The views of a scene show one set of named points, each view turned or mirrored, shifted and resized as a whole, with a little noise and some points left out.

Scene 1
View 1
k_163: [ -2   7  -9   4   3   3 -19  18  -9  -5  -1  31  -6   4 -20   8   3  20
 -23 -16   3   4 -21   6   5  19]
k_936: [  6   4  -5  -4   5   6  -4   4 -13  -3   4   5   2   0 -13  -2  -4   7
  -1   0   1   3  -1   9   4   6]
k_237: [  0   8 -12   5   9   0   7   3   6  -3   1  -4  -6   6   3   2   2  -2
  11  -3  -1  -1   3 -12   1   8]
k_289: [  2  15  -8   2   6   0   5  -6  -5 -10   5  10  -9  16 -17   5  -2  11
 -22  -3  -1   0  -8  -3  -3   1]
k_67: [ 3  4 -8  0  6  5 -1  7 -6 -1  3  0  1  0 -5 -1 -1  3  8 -1  1  2  1  2
  4  9]
k_917: [  9   8  -4  -5   4   5   2  -6 -14  -6   8   2   0   6 -18  -3  -7   7
 -10   5  -1   0  -1  10   1  -1]
k_198: [  4   4 -11   1   9   3  14  -1   3  -1   3 -18   1   1   7  -4  -2  -8
  25   5  -1  -1  13  -7   2   3]
k_34: [ -1   6 -12   5   8   1  -1  11   1  -2  -1   5  -3   2  -1   4   2   4
   6  -7   0   1  -3  -6   4  13]
k_671: [ 6  0 -6 -4  7  8  0  6 -8  1  3 -7  7 -7 -4 -6 -4  0 18  2 -1  3  7  8
  6  8]
k_826: [  5   2  -6  -2   5   8  -7  11 -11  -1   3   6   4  -4 -11  -1  -2   6
   4  -3   1   4  -2  10   6  11]
k_766: [ -3   6 -14   7   9   1   3  12   7  -1  -2   2  -4   3   5   4   4   1
  13  -8   1   1   0 -13   4  13]
k_564: [ -4  16 -15  11   9  -5  16  -3  14  -7   1  -1 -14  17   5   7   4   0
   0  -5  -2  -5   0 -25  -4   6]
View 2
k_936: [ -6  -8   4   7  -5   1  -1  -9  -3 -12   0  -3   7   2 -17   2  -2   7
  -3   0   1  19  -3   1   1   9]
k_671: [ -4  -5  -4  -4 -14   5  -3  -3  -4 -20 -10   1   0  -9 -11   6  -3   7
 -12  -1  -6   0  -2   1  -3   7]
k_34: [  5  -3  -2  11   2 -14   1  -6  -3   0   1  -5   4  -8  -4   0  -3   4
  -9  -8   3   1  -3  -9   8   3]
k_67: [ -1  -4  -1   5  -5  -2  -1  -7  -3 -10  -2  -3   3  -8 -10   3  -3   6
  -9  -4   0   5  -3  -2   3   6]
k_163: [ -5 -10   7  33  11 -26  11  -7   0  17   5 -18  21  10 -19  -9   1  14
   2  -5  15  38   2 -11  30  10]
k_917: [ -4 -10   9   7   0   9  -5 -14  -6 -16  13   1   9   6 -17   0   0   2
   5   1   2  22  -6   4  -8   9]
k_826: [ -6  -8   0   6  -8  -3   0  -4  -2 -10  -6  -6   8  -2 -17   2  -3  12
  -8   0   0  16  -1  -1   8   9]
k_289: [  3  -8  12  22  17  -5  -1 -18  -6  -1  27  -1  11   7 -11  -6   2  -4
  10  -6  10  23  -8  -3  -1   3]
k_198: [  8   1  -5  -5  -5   5  -6  -8  -6 -21   1   7  -9 -20   4   8  -3  -3
 -15  -8  -6 -21  -8  -2 -14  -2]
k_564: [ 17   1   2  17  23 -16  -2 -17  -6   4  24   3  -3 -13  12  -5  -1 -10
  -3 -18   8 -13  -9 -13  -4  -8]
View 3
k_289: [-23   0   8  -6  -5  -1   5  16  -6   1 -20  -2 -10 -21  -4   5   7  -8
 -18   4  -9 -14 -12 -17  20   4]
k_67: [ -8   8  -8 -10   3   2   1   1   9  -1  -1  -6 -16 -11  -8 -10   0  -2
   2   9  -7   3  -1  -8  13   0]
k_917: [-19   9   5  -7   0   6  -4   2   1  -2 -12  -3 -26 -31 -10  -2  -3  -2
  -9   9  -7  -6  -9 -12  22  -4]
k_564: [ -7  -4  -4 -19   0 -24   9  27  -1  16  -9  -3   2  10  -5   7  -9  -8
 -18   1 -10 -16   0 -14  -3  11]
k_766: [ -5   3 -11 -13   3  -6   6  10   7   4  -2  -6  -3   2  -5  -8   1  -5
   0   6  -8   1   1 -10   6   5]
k_671: [ -4  15 -10 -12   8   3  -4  -7  12  -1   5  -6 -25 -14 -11 -13  -8   2
   9  12  -7   8   2  -5  11  -4]
k_34: [ -7   3 -10  -9   1  -1   5   8   7   0  -3  -8  -4  -2  -4  -9   5  -6
   1   6  -7   2  -1 -10  10   4]
k_198: [  1  15 -11 -20   9 -11  -5   0  12  11   9  -3 -25  -5 -12  -7 -21   3
   3  11  -8   1   6  -5  -1  -1]
k_237: [ -4   5  -9 -15   3 -11   3  10   6   8   0  -5  -9   1  -7  -5  -7  -3
  -3   6  -8  -3   2  -9   3   5]
View 4
k_67: [-7  8  8 -4  3 13  6 -3  1  0 -4 -6 -2  5 -4 -2 -8 -6 -7 -8  3 -5 -1  8
  4  1]
k_34: [-9  7  3 -2  6 10  9  3 -6 -5 -4 -7 -3 11 -2 -3 -5 -4 -3 -2 -1 -1 -3  6
  9  0]
k_936: [ -5  10  10  -2  -3  17   9  -9   5   5  -8 -11  -4   3  -2  -7 -12  -4
  -4 -13   4 -10  -7   4   5   2]
k_826: [ -8   8  11  -3  -2  19   7  -6   4   0  -8  -6  -5   5  -3  -6 -11  -4
 -10 -13   6  -8  -6   0   4   2]
k_917: [  0  12  12  -2  -4  15  12 -17   6  11 -10 -19  -3  -3  -1  -8 -13  -2
   6 -14   3 -13 -10   9   6   3]
k_766: [-10   7   1  -3   8   7   9   5  -8  -5  -2  -7  -1  10  -2   0  -3  -5
  -1   0  -2   1   1  10   8   0]
k_564: [ -5   9  -4   0  15  -5  14   4 -18  -1   0 -16   3   8   0   2   1  -4
  19   8 -10   3  -1  23  14  -2]
k_289: [ -3  11   5   5   0  10  18 -10  -7   7 -13 -25  -5   5   5 -10  -9   4
  18  -6  -6 -12 -16   8  17   3]
k_163: [-15   6   4   9  -7  25  18   0  -7  -9 -21 -16 -13  21   6 -18 -10  10
   0  -9  -4 -14 -23 -19  19   3]
k_237: [-6  8  2 -4 10  3  8  2 -7 -1  1 -8  2  6 -3  2 -4 -7  3  0 -2  1  2 17
  6  0]
k_671: [ -6   9  11  -9   1  14   3  -6   7   3  -1  -2   0  -1  -6   1  -9 -11
 -14 -12   7  -4   3  11  -1   1]

In a view up to two points have been moved. Name them for each view, in the order of its rows, or write none.
view 1: k_766
view 2: k_163
view 3: k_564, k_198
view 4: none

Scene 2
View 1
k_783: [  0  -3  -8   1 -10   5   8  -6   5   6   1  -3   0  -4   1   6   9   6
  11   0   5   2  -2   6  -6  -1]
k_339: [ 1 -2 -4  1 -8  3  3 -6  4  3  2 -4 -1 -1  0  4  5  6  7  2  3  0  2  6
 -4 -2]
k_821: [  0  -4  -7   2 -11   6   8  -4   4   5   1  -2   0  -4   1   5   9   5
  11  -1   6   3  -2   6  -6  -1]
k_476: [ 4  0 -5  0 -6  2  2 -8  6  2  3 -5 -4 -2  0  5  4  7  6  4  3 -3  3  6
 -3 -1]
k_378: [ 2 -1  1  1 -7 -1 -2 -5  4 -1  4 -5 -1  2  1  3  1  4  5  5  0 -1  6  7
 -3 -1]
k_182: [ 3 -3 -1  2 -9  4 -5 -9  7 -4  2 -7 -5  1 -1  6  2  2  5  0 -1 -3  9  6
 -7 -6]
k_800: [ 2 -1  3  2 -7 -1 -5 -6  5 -4  3 -6 -2  3  0  3  0  2  4  4 -2 -1  9  8
 -3 -4]
k_485: [  1  -3   1   3 -10   2  -1  -5   4  -1   2  -4  -1   1   0   3   3   2
   7   2   0   0   6   7  -5  -3]
k_353: [  0   4   7   0  -1 -16   6   1  -3   6   9  -2   9   2   6  -5   0   8
   4  18   4   4  -1   9   7   9]
k_911: [ 4  3 -2 -1 -2 -6  2 -7  4  3  6 -5  0 -1  3  1  2  9  4 10  3 -1  2  7
  2  3]
k_715: [ -3  -9   8   6 -17   6  -8  -3   3  -9  -1  -5   0   6  -2   5   1  -8
   7  -5  -5   1  13   8 -11 -12]
k_515: [  4   5   2  -2   0 -12   3  -4   2   4   8  -4   3   1   4  -3   0   9
   3  15   3   1   1   8   5   7]
k_981: [ -6  -3   8   3 -12  -7   7   5  -5   4   4   1  12   2   5  -2   5   0
  10   7   3   9  -3   9  -1   2]
View 2
k_715: [  6   0  -9  -7   7 -11  -9   8  -6 -12  -6  -8  -1  12  10  -1  -8   0
  -3  14  -9  13  -4  11 -19  -5]
k_182: [ -4   5   7  -7  -5  -2  -7   3  -4 -13  -8 -16  -1  -2   8  -4 -11   3
   8  13  -1   4   5   9  -6  -3]
k_911: [-13  -5  10 -13  -8  -3   2   0   8  -4  -7 -11   3  -8  11  -6  -8   9
  14   4  -9  -9   9  -3   8  -7]
k_800: [ -3  -2   2  -7  -3  -4  -4   3   3  -9  -6 -12  -1  -2   8  -5  -6   4
   8  10  -8   1   5   6  -3  -6]
k_821: [-17   3  12 -26  -4 -11   2   5  -6  -6  -9  -5   8   2  17  -1 -20   5
   2   5  -3  -1   0  -7  -4  -2]
k_339: [-12   1   9 -18  -5  -6   0   3  -3  -7  -8  -9   4  -1  13  -3 -14   6
   7   7  -4  -1   3  -2  -1  -4]
k_783: [-17   3  12 -25  -5  -9   2   5  -6  -6 -10  -7   7   1  17  -1 -20   6
   3   5  -2  -2   1  -7  -3  -2]
k_378: [ -7  -3   5 -11  -3  -5  -2   3   3  -7  -6 -10   1  -3  11  -4  -8   6
   9   8  -7  -2   5   2  -1  -6]
k_981: [-10 -14  -5 -23   3 -15   6   5  11   6  -5   3   6   6  17  -1  -5   8
   2   1 -21  -7  -2 -13   0  -9]
k_476: [-13   1  12 -15  -7  -4   0   2  -2  -9  -8 -12   4  -5  11  -4 -14   6
   9   7  -2  -3   6   0   1  -3]
View 3
k_378: [  4  -7  -3   3 -11  10  -2  -8  10   2  -3  -7   4   2   8  -8  -1   5
   7 -10   7   8   1  -2   5  -4]
k_353: [ -8  -8  -3   1  -8  -3 -17  10  12   3  -1  -8  14   5  15   7  14  28
   5 -13  -9  22  12  -7   9   1]
k_911: [ -5  -8  -7   1  -8   3  -8  -6  11   0  -4 -11   6   2  13   0   6   8
  10 -13  -3  10   6  -2   9  -9]
k_715: [ 22  -4   6   6 -13  23  10  -9   9   8  -1   3  -1   3  -1 -23 -12   5
  -1  -3  30   3  -9  -4  -2  11]
k_515: [ -9  -8  -8   2 -10  -1 -12   1  12   0  -3 -11  11   3  15   4   9  16
   8 -14  -8  18  12  -2  10  -6]
k_800: [  6  -5  -5   6 -13  11   2  -8  10   2  -3  -5   5   2   8 -13  -6   4
   5  -9  12   9   3   1   5  -1]
k_981: [  5  -8  10  -3  -1  10 -13   9  11   9   0  -1   5   6   6   4  14  28
  -2  -8   4  11  -5 -17   3  10]
k_182: [  7  -6  -6   4 -13  13   5 -19   9   0  -5  -8   0   1   6 -15  -9  -6
   9 -10  14   2  -1   2   5  -8]
k_339: [  4  -7   1  -2  -4  11  -4 -12  10   3  -5  -9  -2   3   6  -4   3   2
   8 -11   5   0  -6  -6   7  -8]
k_485: [  8  -5   2   0  -6  14  -1 -10   9   4  -3  -6  -2   3   4  -8   0   4
   6  -9  11   1  -7  -7   5  -2]
k_783: [  5  -7   5  -6   2  12  -6 -14   9   4  -6 -10  -7   4   4   1   7   0
   9 -12   3  -6 -13 -11   7 -10]
View 4
k_485: [  1   7   4  -4   7  -3   8  -2  -5  -1   5  -3   6   1  -6   0   5  -4
   3   5  -1  -2  -1   2 -10   0]
k_821: [ -4  13   9  -7   8  -6   8   1  -8  -9  15   5   3   4  -9 -10   6  -3
   5   7   0  -4  -2  -1  -7  -3]
k_353: [ -4   7   9  -9  -2  -3  20   5 -20  -8 -19   1  -3  -2 -11  -9   3   8
 -11   7   1  -8  10   4 -12   9]
k_911: [ -1   7  10  -2   2  -6  15   2  -8  -7  -8   4   4   5 -13  -3   6   0
  -3  11   0  -4   2   5 -10   5]
k_981: [ -5  10   4 -15   3   0  13   3 -22  -6   0  -4  -4  -8  -4 -12   0   5
  -4   0   0  -8   9  -3 -12   2]
k_476: [  0   9  10  -1   6  -6  11  -1  -4  -5   3   4   6   7 -11  -1   7  -4
   2  10   0  -2  -2   4  -8   1]
k_783: [ -3  13  10  -5   8  -6   8   1  -8  -9  14   6   3   5 -10 -10   6  -3
   5   9   0  -4  -2   0  -7  -3]
k_715: [  4   4  -6  -7  11   1   2  -7  -3   9  14 -15   8  -6   2   6   3  -9
   8  -4  -3   1  -2  -2 -13  -3]
k_800: [  3   4   3  -2   6  -2   9  -3  -3   2  -2  -6   7   1  -7   5   6  -4
   0   5  -1  -1  -1   4 -12   2]
k_515: [ -3   6  12  -4  -1  -5  20   5 -14  -8 -20   4   1   4 -14  -4   5   5
  -9  10   1  -6   6   6 -10   9]

In a view up to two points have been moved. Name them for each view, in the order of its rows, or write none.
view 1: k_182
view 2: none
view 3: k_485
view 4: k_515
